Points on a hilly landscape, in no order, each with its height.
From any point a ball takes the steepest step (drop divided by distance) to one of its 2 nearest points. It stops when none of these is lower. Distance is the straight distance between rows; heights are no part of it.
lifat: [-60  -5  27  47  16 -63  35   1  27 -21   5  10 -21  25  -6 -10 -15 -41
 -24  28]  h=68.4
Ramiz: [ 39  -1 -19 -29 -13  62 -16   2 -33  -7  12   1  -4 -21 -14  12 -34  40
   6 -15]  h=14.3
Nud: [ 21  21 -11   5 -29  28   2 -13 -11   4 -89 -33 -13   5  -6  -9  62   5
 -28  33]  h=22.6
zisil: [ 53  24  15  37  27  22  20  33   1  -3 -77 -23 -22  28  -5  13  23 -21
  31  52]  h=57.2
meto: [ 21 -10  -8 -21 -38  54  -2  -8  -1   1 -30  -1 -15 -31 -19  17 -18  51
 -33  -2]  h=18.8
Duv: [ 73  19  -1 -21  12  -6   3  -9 -19  49 -38  13   1  -4 -23 -27  12  -1
  45   3]  h=43.0
Zitek: [-10  -3 -38 -21   4  25 -60 -34 -55  -1  38 -21  27   9   2  -1 -11  -5
  42 -69]  h=36.5
miv: [ 34  -9  10   0 -28   8   8  50  65 -36   9  13 -32  -9  -2  46 -53   7
 -38 -22]  h=12.4
nifa: [  6  38 -19  23 -56   2  12  11  16  11 -53 -21 -39 -31  -7  13   3   5
 -35 -30]  h=31.3
gureg: [ -5  31 -16  55 -38   4  14  -2  34 -16 -74 -41   2  14  -2  55  15  16
 -26  36]  h=56.5
Bubap: [ 15  21   9  -4  36 -38 -34 -22  38 -23  18  -9 -55   0  35 -24 -65 -27
  62 -15]  h=17.9
pidi: [  0  -9  -1  -3 -58  34  23  46  17 -35  -8  -3  -8 -18  16  17  23  16
 -62 -26]  h=20.5
moro: [ 28 -57  41 -27  13   4   6  22   0 -14  23  44  -8  -5 -41  15 -49  14
 -11 -32]  h=22.7
nul: [-36 -20  33  21  43 -50   6  -1 -11   0  31  33  -1  20  -4  10 -36  -1
   7  14]  h=77.6
Falim: [ 18 -35  17  -3  34   7 -21  28  -4 -24  34  21 -14   0 -16  32 -51  -1
  29 -36]  h=17.4
kuv: [ -2  61 -16  20 -20 -19   6 -26 -13  24  -5 -16 -12   5  -3 -17 -12 -33
  31  27]  h=14.5
Feg: [-62  10 -24  16  18 -15   2 -16  -9   6  16 -20   8  -7  20 -17  13 -24
   1   1]  h=36.4
Dut: [-35  14  -8  31   9  -1  17 -14 -40   8 -11 -21  15  20   3  -6  30 -19
  -1  69]  h=74.0
Lubim: [-57 -19  14  19 -39   0  47  23  20 -25   7  -7   6  -7   2 -24  53 -13
 -59 -22]  h=12.1
guda: [ 48  48   0 -24 -21  35 -13 -14 -35   7 -45 -23  15  -1   2 -42  44  22
  63   9]  h=48.5
kun: [-16 -46  40  11  11 -57  -8  22 -39 -10  42  39  -5   0  -9  13 -22 -21
   5 -67]  h=23.0
fofa: [-13 -32  -8 -13   6  25   0  28 -26 -15  32  17  13 -18   1   7   4  13
 -22 -30]  h=11.6
tisi: [ -4   9  11  24 -53   0  41  45  36 -21 -39  -6 -32 -21   0  14  13 -14
 -51 -34]  h=27.1
Fadad: [-14 -30  42   7 -49  29  38  37  -1 -52  35   4   6  -1 -29  14 -16  23
 -30 -38]  h=34.0
Pero: [ 22  30  -4   9 -11 -33 -10 -21  20  19   7  14 -41 -11  -1   3 -62 -23
  -1  14]  h=16.1
Mato: [ 23   6   4 -28  15 -28 -47 -48 -12  25  30   8  12  21 -31 -22 -62  -9
  75 -60]  h=40.7
Momod: [ 20  20 -13  21 -30 -35   7   3  25  14   1  11 -20  -2   2  42 -36 -17
 -42  51]  h=12.5
nupe: [ 28  -1  27  37  32   9  25  51 -34  -6 -43 -15 -12  42  -9   9  44 -37
  10  68]  h=54.9
rava: [  8 -30 -18 -49   6  48 -68  -3 -35 -19  31  14  13 -22  53  -7  50  39
  -8   7]  h=22.2
favu: [ 41  -1 -15 -32  22  26 -33   1 -32  18  31   7   7  -3  -4  18 -21  11
  47 -30]  h=10.8
zevuk: [ 46 -25  15 -17  50 -24 -35  11  12  -3  38  25 -30  -6  18   9 -56 -22
  45 -27]  h=12.0
kab: [  6 -13   3 -13 -45  33   7  12   0 -21 -38  -2   0 -23  11  14  39  45
 -59  16]  h=10.3
Vefi: [-14 -16  27  18 -22   0  51  42 -11 -18 -33  -3   0  -8  -4 -23  67 -16
 -35 -14]  h=28.3
sevu: [ 50  24   9 -28  10 -21 -18 -37 -12  42  -8  17  14   6 -31 -32 -26   5
  70 -24]  h=42.0
dat: [-26 -54   8 -30 -22  37 -30   9 -39 -39  57  20  32  -5  19  -2  32  28
 -49 -13]  h=22.5
fegir: [-15  15 -16  25  24   3  23 -27  62  10 -64 -36   1  32 -25  12  -9  16
   2  48]  h=63.4
dov: [-47  -8   3  -7 -25  41 -34 -50 -37 -18 -18  -2   5 -32   6 -33  40  41
 -16  -7]  h=48.6
vab: [ 41  20  19  18  30 -13  12  23  25   1 -30   0 -36  14   5   8 -17 -12
  43  48]  h=59.1
pobef: [ 15  28 -20 -32  -4  29 -59 -40 -31  -2  37 -16  32  29 -35 -12 -47   2
  78 -58]  h=38.8
pil: [ 30   0   3 -11   9   6  19  11  29  20 -38  10 -35 -24 -27  -3 -14   6
  -2 -32]  h=40.9
pul: [-28 -36   3 -32 -20  53 -53   4  -2 -42  24  11   0 -27  44 -17  52  32
 -53   6]  h=29.3
lokeg: [  0   4  -6  14  57 -28  22  26  69   0   3  -8 -23   4  34   3 -11 -37
   8  19]  h=62.0
Met: [-23  44  -6  14  32 -34  -5 -40  18  18   6 -14 -23  15  -5 -27 -38 -27
  44   5]  h=20.1
reve: [-23 -30  -8  -7  17 -10  12  27  44 -10  56  12  -4   0   4   3 -29 -29
 -46 -42]  h=64.7
nur: [ 27  23   1  -5   2  19  -7  17 -54  20 -22  -7  -2 -15  17 -26  47  16
  63 -24]  h=49.7
seri: [-28  36 -22  11  16   8  -2  -6 -13  15  11 -28   1  -5  18 -28   9 -16
  55 -41]  h=41.7
bivum: [ -7 -33  31  10  26 -52  22  26 -29  17  36  43  24  13  -2  14   9 -15
  -4  28]  h=76.6
varep: [ -2 -15 -14 -35  -5  21 -70 -28 -70  11  33   6  36  -1  44  -5  44  26
  16   2]  h=19.1
Pav: [ 40  49   4  -7   5 -54  -8 -34  51   6  -1  -6 -54   2  23 -29 -50 -45
  34  11]  h=20.0
Bape: [ 10 -17  27  11  23  -2  10  38 -55   6 -12  11   9 -11  12   3  42  16
  32 -21]  h=51.2
duf: [  7  -9 -33 -10 -16  10  -9   8  47  -4  15   7 -10 -12  -9  39 -55   3
 -57 -10]  h=16.6
vezop: [-12   9   0  18  39 -33  20 -19  23  27 -36  -1 -13   2 -22 -26  -3 -24
  21   3]  h=25.2
Kuzon: [ -7 -55  35 -20  -2  -1  53  18  72  -3  21  17  30  27 -30  -1  -1  18
 -40  -2]  h=41.2
nebo: [ -3 -51  87   6  -1 -67  36  14  33 -21  26  48 -10  10 -15 -15 -14 -22
 -21  -9]  h=29.5
somal: [ 14  59 -15 -29 -19  46 -28 -34 -21  -5   3 -28  30  -3   8 -45  15  18
  69 -30]  h=46.5
tum: [-27 -18 -37 -13 -28  38  -7  19  29 -23  50  -7  15  -5   5  30 -24   7
 -63   3]  h=22.4
voko: [ 45  22 -22 -24 -11  39  -8 -20   7  18 -39 -24  10  -1   3   5  14  33
  14  49]  h=6.7
nudi: [-38 -10  16  15 -12 -17  44  22  88 -27  26 -14  15  33  -8  28 -22   6
 -37  24]  h=46.4
Vug: [-28  12 -15 -13   7  13 -22 -65 -39  28  -8  -7  34 -10 -10 -25  23  29
  22  16]  h=38.3
pef: [-20 -42  46   4 -10  -3  14  49 -17 -41  64  25   3   5 -19  13 -24 -12
 -10 -49]  h=28.5
Vonu: [-39 -29 -32 -25  19  10 -14 -53 -20  27  11   2  39 -15 -16 -16   6  19
 -19 -13]  h=34.6
vap: [ 10  25  -8 -29  -6  14 -44 -30 -76  18   3  -9  50   8  32 -14  51  30
  53  21]  h=16.5
Levo: [  8 -29 -12 -38 -15   2 -23 -34 -59  29  -1  33  20 -27   1 -17  37  33
 -41   7]  h=45.1
vez: [  7  47  -9 -12 -14 -21 -33 -33 -59  30  32 -13  52  27  12 -15  20  -9
  62   7]  h=13.3
kup: [-29  -7 -34  -1   6  48 -40 -11 -50 -24  54 -21  11  -2  15  10 -15   3
  15 -21]  h=33.1
Nikez: [-28  11 -49  -9 -29  48 -28 -15 -19 -15  52 -22  -5 -17  10  19 -29  -9
 -30  -2]  h=28.4
tupu: [  1  20  -2  38 -15   9  22  26  64 -22 -50 -23 -21   6   4  42 -15  21
 -13   7]  h=52.7
Peseg: [ 20  30   5   7  28 -16 -13  17  12  -3   6  -4 -46 -20  32 -28 -28 -35
  53 -50]  h=22.3
razu: [ 32  31 -18 -21 -27  37 -18 -51 -13  11 -64 -20  10  11   0 -28  64  23
  -2  71]  h=14.1
Guzas: [  1 -67  70 -13  26 -49  11   8  19 -33  38  47  -6   9 -25   6 -46   4
   4 -23]  h=26.4
fibom: [-15 -13   5  -2  27 -30  24 -12  23  15  17  20   4  14 -15  19 -44   7
 -10  50]  h=78.6
punu: [ 45 -15  24  14  32 -20  22  50 -54   9 -22  17   0  22   2   8  54 -21
  23  33]  h=52.9
vod: [-12 -25  -8  -4   6 -12 -14  16 -55  11  37  19   0 -27  -6   2  -3 -10
   0 -75]  h=18.6
Bunop: [ 41  -4 -15 -31  -9  -3  -6 -10 -44  41  -4  21   9 -26  -9 -10  14  11
  -1  -1]  h=44.0
mopa: [  6   1 -12   4  -2 -10 -30   1 -21   3  14  11 -40 -35  -2 -20 -33 -39
  19 -79]  h=22.8
Git: [ 35  -6  22   6 -43 -34  26  43  50  -9  13  30 -11  12   0  51 -37  -6
 -55  25]  h=9.2
nogin: [-56 -16   9  18  -7 -48  37  14  33  -6  33  15  -5   7  -6  -8 -16 -30
 -58  -8]  h=66.5
rozi: [-70 -17 -12   9  -6  -7  11  -6 -21  -3  17   3  21 -21   4 -15  28  -6
 -51 -13]  h=26.5
raza: [-64  16  13  53   2 -19  40   5 -10 -13 -16  -9   4  22  -9   6   4 -26
 -22  53]  h=71.2
Konin: [-14  52 -19  13 -18   0 -20 -36 -41  19  46  -8  16   2  -1  -8 -30  -8
  45  13]  h=9.0
zupel: [ 12   0 -16  -7  17  31   8   7   8   1  -2 -10  25  -3  22  13  27  33
 -12  49]  h=15.0
vara: [-10 -11   2  17  35 -25   6   1 -58  25   9  14  37  16   9  19  37 -10
  13  51]  h=75.7
fanep: [ -8 -35  33  14 -19 -19  66  25  94 -19 -13 -12  23  40 -21   6  24  -5
 -42  17]  h=43.8
tubam: [ 11 -11  33  16  67 -37   9  10  43 -10   1   8 -27  18  21   3 -28 -21
  47  34]  h=60.5
Kos: [-18   3  -8  27   0  -3  33  26  90 -24 -30 -28  22  39   0  57   2  30
 -34  32]  h=49.4
naz: [ -2  52 -31  27 -26  11   1 -43  30   7 -60 -46   4  25 -10  23  -1  11
   6  52]  h=60.4
sudo: [  9  34 -37 -19  -8  53 -22  -3  -9   0   4 -29  -7 -23  20 -27   9  10
  31 -28]  h=44.4
botub: [-28 -12 -25 -10  23 -12  18 -34  18  38 -23   1   6 -19 -28 -24   4   9
 -23 -13]  h=30.1
Kalab: [-12  31 -20  41 -27 -37  19 -18  53  20 -74 -13 -32  -7 -20   7  -3 -22
 -42 -25]  h=34.7
Pogit: [  2   7  -4  15 -12   9  26  17 -29   9 -56 -11 -17  -8  -5 -24  57 -18
 -18  12]  h=29.4
zase: [ 58   7  -7 -28  24 -27 -55  -1 -17  27  43  22   2   9  29  12 -28 -21
  66 -44]  h=7.6
tavi: [ -6 -12 -31  -9  38 -14  16  24  45  16  28   5  -3 -13  34  -2   3 -23
 -17 -20]  h=63.3
Tuda: [-40  18  -3   6 -29  29 -25 -58 -41  -3 -31 -13   9 -10  12 -22  45  27
  -9  52]  h=43.1
duko: [ -6 -30  22  -2  -1  -4  40  25  24   4 -17  14   2 -11 -23   1   2  11
 -30  -9]  h=37.7
Bufad: [ -6  -5 -21  -4  36  31   2 -23  19   4 -47 -31  34  16   3  -5  50  18
 -19  81]  h=26.8

Call two points neighbours if one is among the 2 nearest of the other. Go from one point of each pair to the other, from neighbour to neighbour, staying as low as possible. Name the highest point that can't be avoided.
Bubap, kab: Fadad
Git, fofa: mopa
Lubim, voko: Pogit
Git, Bubap: Pav
Bubap, Konin: pul
zase, kab: meto

Where does a ball stop that starts at each point below?
dov: Konin
naz: duko
fegir: duko
bivum: Lubim
nupe: Lubim
Bunop: Git
Tuda: Konin
Levo: Konin
